Each row is a point on a tangle of strands that fork and nearly touch. The rows are in no order.
(in the rows, 128 means zero)
Two points are linked if the straight distance between their rows is under 93.2.
lomet: 138  122  135  170  141  117  144  117  107  114  105  126  137  121  126  94  101  140  116  127  101  112  70  136  138  175  147
gide: 106  148  108  114  131  158  119  123  139  111  137  95  134  123  116  127  146  109  125  119  134  148  156  131  149  97  164
bel: 74  111  106  105  137  145  143  156  119  137  165  97  107  137  121  156  167  124  136  166  127  135  156  104  132  119  109
toba: 121  125  152  128  123  94  114  131  134  101  131  126  155  166  113  109  93  116  114  97  119  139  92  124  100  117  166
gev: 131  85  138  138  105  134  112  114  115  152  140  108  124  160  138  143  117  143  116  138  154  148  147  124  137  134  126
fet: 141  145  111  134  133  118  106  123  141  136  149  105  186  93  125  103  121  100  107  105  153  128  113  161  107  120  159
bomes: 135  143  106  103  128  149  149  123  119  127  125  147  121  108  138  155  164  129  140  144  147  97  121  151  167  120  98
Lamet: 116  170  119  132  122  103  142  103  117  112  127  120  119  96  128  115  132  124  131  85  140  130  64  162  143  104  182
Rateb: 126  108  131  122  99  110  142  132  147  156  164  103  110  176  128  145  139  182  105  137  118  143  141  86  106  105  109
fura: 115  154  158  122  113  119  93  148  151  121  157  106  150  166  102  111  132  117  105  105  111  145  104  131  93  104  149
Pinu: 117  109  100  143  111  128  115  115  120  116  163  110  132  129  128  99  139  136  113  125  136  104  154  115  125  123  126
ralak: 148  121  127  114  144  146  124  143  151  124  112  113  135  103  130  127  110  108  125  131  126  122  182  116  140  137  119
dun: 122  100  134  124  104  158  128  104  117  139  131  143  116  126  153  146  109  145  152  121  151  151  136  117  158  128  118
pava: 109  113  141  156  125  149  140  169  139  130  117  131  113  137  113  147  133  116  148  132  97  133  145  105  104  153  98
dufup: 103  105  109  142  128  144  116  131  133  154  134  121  105  151  136  127  141  160  133  141  111  142  173  106  86  147  127
peta: 143  119  149  150  133  137  111  152  145  171  117  104  127  84  130  136  112  120  131  120  129  154  187  122  133  137  112
Ziv: 146  124  158  106  122  128  151  92  128  125  153  163  148  134  139  122  131  123  126  129  133  119  133  133  140  129  116
Lobap: 169  172  127  130  131  150  149  102  122  92  79  147  111  98  92  125  122  101  157  146  137  121  124  149  165  117  123
dar: 119  118  132  105  164  133  148  121  112  101  126  154  116  105  101  129  136  115  170  147  150  117  118  139  191  89  73
Kiro: 108  65  126  134  135  125  140  152  116  154  157  122  120  125  131  140  133  134  153  136  147  113  141  107  136  132  83
tudo: 103  106  121  109  144  116  182  148  100  71  138  166  115  120  126  150  135  125  130  154  143  117  97  102  152  124  97
dit: 148  130  139  167  105  109  131  152  143  192  140  99  124  135  121  160  151  145  125  133  93  111  157  100  55  137  124
Rok: 81  114  114  108  114  110  142  143  110  121  143  104  107  136  134  163  130  92  126  146  133  128  155  112  145  120  114
Das: 161  143  156  106  114  155  104  113  157  149  157  132  169  143  137  113  137  130  117  119  132  145  141  131  98  124  147
vuz: 82  139  98  110  116  115  133  123  115  111  159  116  131  140  135  147  149  98  121  122  132  147  156  109  140  95  155
kobek: 123  119  84  167  118  99  156  126  109  115  116  126  139  145  135  133  102  175  93  143  101  122  94  100  121  153  130
gud: 139  144  155  93  152  106  139  113  92  89  92  154  107  127  131  137  103  115  125  150  131  133  98  135  203  124  127
mos: 122  115  110  118  131  169  155  115  157  114  146  95  143  166  141  123  160  132  113  155  116  136  148  115  107  133  138
ger: 132  102  150  159  107  127  105  119  141  131  133  105  139  139  126  104  94  129  128  96  138  150  112  133  97  129  155
siro: 189  166  124  137  131  112  148  127  143  126  81  155  123  75  140  116  122  103  135  112  140  109  114  143  138  138  114
Kes: 95  123  107  117  139  110  151  124  109  137  145  146  133  135  120  145  122  152  136  129  104  107  132  115  124  142  145
kana: 150  135  168  150  119  112  91  127  141  166  131  132  94  113  111  105  150  111  157  100  134  117  146  154  82  121  118
pir: 102  116  129  116  119  97  174  112  103  90  120  147  94  152  167  151  130  147  91  167  124  131  96  125  142  143  99
kese: 107  137  126  137  115  122  158  146  133  146  163  135  147  139  125  150  153  145  96  148  99  129  132  116  118  141  83
Bam: 64  98  89  108  143  132  136  150  124  116  156  113  108  170  142  155  171  137  109  190  126  147  142  107  101  120  91
Zuri: 107  135  124  98  142  90  147  121  95  71  127  166  144  155  151  129  105  123  114  122  108  130  95  92  161  116  152
Biziz: 63  100  100  118  138  123  161  151  110  91  143  153  110  140  134  162  144  136  121  165  133  143  122  102  125  125  89
gel: 163  154  139  138  128  120  109  104  119  121  87  149  125  89  143  98  80  127  155  100  148  143  67  145  117  132  171
dav: 157  142  154  142  116  126  152  108  120  124  133  171  145  112  115  118  113  136  134  117  120  114  116  123  114  155  139
figez: 151  110  129  124  117  164  144  114  101  124  120  147  111  109  137  160  127  154  139  157  163  116  120  136  178  130  99
Dega: 133  134  94  142  140  138  113  145  137  151  118  145  141  103  110  119  138  114  152  102  150  133  136  143  118  129  136
zovaz: 160  164  127  134  132  149  133  101  107  96  92  163  141  111  97  121  102  104  167  121  145  146  99  135  153  119  172
gikul: 174  161  147  125  131  144  142  111  149  152  120  130  128  77  99  129  137  110  150  134  140  121  163  151  154  109  95
lok: 132  143  110  133  129  119  137  130  90  100  95  183  105  118  145  126  112  145  126  135  130  139  98  111  158  154  129
roras: 140  124  131  130  101  113  123  127  150  149  134  105  131  178  122  146  110  177  105  125  104  133  128  103  83  118  150
vek: 151  158  118  132  145  141  106  134  123  154  112  158  159  74  100  122  112  107  164  117  122  101  140  140  134  129  127
tibik: 133  156  144  120  120  129  109  84  129  130  126  118  139  111  142  107  111  123  134  109  125  107  92  173  86  130  176
tadul: 107  108  124  99  121  111  141  139  136  125  135  133  95  161  149  157  136  160  99  142  142  154  151  105  125  116  103
vozip: 126  117  136  103  134  160  154  134  152  111  139  107  116  130  128  135  137  132  124  144  118  116  164  110  131  133  120
Lel: 149  137  176  155  103  111  121  139  149  157  140  103  105  132  123  127  151  124  129  112  101  99  148  123  68  132  121
vavu: 155  112  128  144  121  119  130  147  141  128  95  119  132  119  154  134  96  118  118  118  121  120  149  110  110  154  132
Pegaz: 119  121  112  137  115  134  102  146  141  130  146  69  143  135  122  111  121  146  97  120  112  103  134  112  124  120  137
vope: 140  135  129  121  103  140  109  110  117  91  100  152  110  157  152  124  138  101  134  128  147  139  108  147  155  114  111
Bis: 86  107  90  140  135  125  139  119  118  144  130  119  128  157  121  144  113  167  127  156  82  113  144  106  93  149  140
Kete: 115  132  121  120  129  109  142  91  122  123  118  122  121  126  151  111  125  129  127  107  122  113  99  155  133  131  161
Vibam: 130  122  106  125  129  140  121  130  145  173  137  98  116  117  130  117  166  101  159  112  153  114  141  150  121  119  133
peme: 148  123  121  148  150  151  108  120  113  114  90  134  148  132  116  107  112  142  127  130  131  119  89  159  156  152  150
Vopib: 143  73  152  154  114  135  124  128  113  151  145  112  98  131  125  136  136  141  138  148  153  114  160  125  125  141  99
sil: 149  156  151  103  108  155  80  108  154  134  152  108  137  133  132  99  146  102  143  109  148  146  130  147  99  88  155
fuv: 103  91  113  129  164  151  108  154  132  151  144  123  116  159  113  112  161  158  134  154  130  155  161  119  117  143  114
gif: 115  154  128  124  119  113  109  145  147  164  153  101  131  121  115  130  151  157  104  87  148  147  105  155  133  93  148
zimeg: 124  116  121  114  157  154  95  133  133  126  151  125  127  147  102  97  166  125  134  144  143  148  161  134  147  112  115
nik: 160  137  149  134  128  162  88  139  143  152  125  116  154  103  109  115  123  96  167  117  118  95  143  132  105  129  133
pemem: 131  128  145  125  122  146  103  122  148  117  108  143  122  182  137  121  141  121  123  121  126  151  116  153  116  132  126
bifa: 135  103  133  128  117  98  119  150  125  151  112  142  101  146  164  164  119  156  105  142  131  127  163  111  110  147  95
nodi: 123  90  149  118  147  132  142  123  113  132  140  145  119  111  104  134  118  109  169  137  151  121  140  126  163  119  90
vizu: 161  134  124  141  100  146  90  122  138  110  108  126  121  131  122  105  134  87  148  111  163  140  130  146  135  102  118
pogom: 126  139  135  99  156  100  128  115  95  76  114  139  143  137  139  131  116  98  124  126  127  122  103  132  193  96  160
lesav: 168  141  118  144  111  140  90  115  129  111  98  122  129  106  127  103  107  116  148  100  171  127  94  153  125  109  161
depor: 167  134  166  142  130  132  124  109  135  150  128  168  121  117  103  119  138  133  156  117  126  106  151  145  94  145  128
gur: 120  131  129  144  124  124  112  141  148  173  131  110  125  139  120  140  120  161  125  120  100  137  156  114  66  140  154
buvi: 110  135  107  132  141  128  125  120  103  91  122  170  137  123  123  118  124  132  119  127  134  151  126  128  166  127  128
Bukub: 112  129  113  152  106  92  155  141  122  132  129  118  130  139  129  163  108  153  82  149  95  131  129  103  120  144  102
guno: 150  126  137  135  118  103  136  147  113  110  94  144  102  119  138  132  90  139  125  118  122  115  121  98  139  149  132
Reven: 164  150  120  126  125  124  146  113  131  131  125  142  125  74  132  118  142  113  139  126  138  83  138  146  154  123  90
budi: 116  155  149  111  126  146  103  86  134  135  136  120  147  133  122  114  129  91  146  118  124  141  120  168  109  116  171
livo: 128  137  129  125  130  147  103  166  143  188  123  99  109  114  147  148  163  142  128  141  104  116  168  130  116  143  105
Zal: 114  115  137  170  131  129  128  110  127  126  116  123  157  122  126  99  91  114  137  114  108  137  104  141  107  160  151
sikud: 112  133  113  115  174  117  150  98  89  61  122  183  130  127  151  116  146  144  120  147  133  142  96  133  187  113  134
Fugo: 134  136  108  163  127  105  138  124  105  115  115  139  142  134  123  105  95  178  107  115  109  125  58  110  116  155  172
bude: 123  114  114  128  124  87  137  135  114  154  143  140  162  131  136  142  93  153  118  106  124  123  119  102  119  132  151
vup: 128  118  152  104  135  116  171  105  119  84  97  141  91  135  166  131  113  121  121  148  123  131  95  129  165  145  112
mam: 118  119  136  123  136  133  122  171  140  159  115  113  110  141  146  172  137  157  100  169  99  127  165  113  113  153  84
mateb: 126  114  142  110  132  133  158  149  126  133  167  143  148  115  133  159  152  123  106  164  135  113  133  122  148  135  62
Kivi: 147  130  109  124  118  92  114  124  130  157  146  129  169  126  147  129  118  129  99  106  152  123  126  135  99  127  155
miz: 100  90  122  130  166  126  132  154  138  132  102  111  123  142  127  132  117  134  125  122  134  144  115  146  164  136  120
noza: 119  126  130  126  151  157  117  185  137  155  123  115  120  127  104  150  154  115  145  144  101  101  144  127  133  146  94
Tavi: 123  130  106  108  129  127  153  113  130  146  138  114  116  128  149  138  164  127  134  123  138  92  127  153  137  126  135
legi: 104  102  138  115  153  128  122  162  158  147  128  96  135  150  113  123  110  128  133  103  121  152  139  114  129  120  141
Somam: 105  167  115  125  127  118  96  136  138  127  136  93  136  102  115  120  137  130  124  83  142  126  76  173  112  92  171
Fem: 121  147  126  129  113  147  78  151  137  149  139  83  145  107  118  116  122  109  133  111  117  109  141  131  114  119  144
Dizu: 122  128  140  132  125  112  117  172  164  133  151  90  135  148  92  108  130  104  116  103  124  156  143  103  91  114  141
dise: 111  119  152  164  132  160  128  121  132  126  108  122  120  122  110  115  113  107  156  125  97  129  136  137  118  158  127
Zom: 171  169  128  128  138  138  134  89  146  123  102  154  139  94  104  105  123  104  150  129  156  150  139  158  154  95  108
gapog: 112  124  122  113  160  143  109  114  127  88  122  168  122  145  121  104  147  134  125  145  138  149  153  144  153  117  95
mubed: 136  136  151  107  111  122  132  102  146  135  154  138  154  155  152  125  127  146  89  130  114  142  143  125  115  132  125
sis: 120  136  120  112  135  78  178  135  77  76  135  171  120  133  133  143  126  112  114  147  127  118  92  95  159  134  130
lek: 127  149  103  124  111  172  121  113  145  130  149  94  138  141  133  122  161  111  113  145  128  154  165  128  105  128  166
med: 169  171  141  137  126  115  122  138  134  127  79  132  130  66  147  108  88  108  141  93  121  114  73  140  131  136  142

A fork is a point with three links. Follow the links from the first point to the second and name the forks in between, in order.
sikud, vizu => buvi, dufup, gur, Kete, Tavi, bomes, Reven
gif, lek => Kete, gur, dufup, buvi, ralak
Rok, tibik => ralak, buvi, dufup, gur
sil, noza => gur
figez, kobek => bomes, Tavi, Kete, gur, Zal, lomet

A fork is a point with three links, a tip a point with one. Leave the first point through the second and follow the links. Name the first fork or tip that comes.
Rok, bel => pir
gud, pogom => ralak
sil, Das => gur
dit, Lel => Kete

Follow the links from the first point to the second, and from the first to the third. Name the last point that the two ways share.
peme, zimeg, bomes => gur
Dega, mos, tadul => gur
vek, dise, nodi => Tavi
Fem, vope, ralak => Tavi
pemem, sikud, Zom => Reven
lek, pava, fet => dufup

Name the points in between on the shortest way along the links from the first point to the second, in order.
Rok, Zal => vuz, gide, lek, mos, vozip, ralak, vavu, guno, lok, buvi, gapog, zimeg, fuv, dufup, gur, roras, Rateb, tadul, bifa, mam, livo, noza, pava, dise
Pegaz, dit => Fem, nik, vek, Dega, Vibam, Tavi, Kete, tibik, budi, sil, Das, mubed, Ziv, dav, depor, kana, Lel
gev, vope => dun, figez, bomes, Reven, siro, med, gel, lesav, vizu
zovaz, gif => Lobap, Zom, gikul, Reven, bomes, Tavi, Kete, Lamet, Somam
peta, pir => ralak, vozip, mos, lek, gide, vuz, Rok, bel, Bam, Biziz, tudo, sis, Zuri, pogom, gud, vup
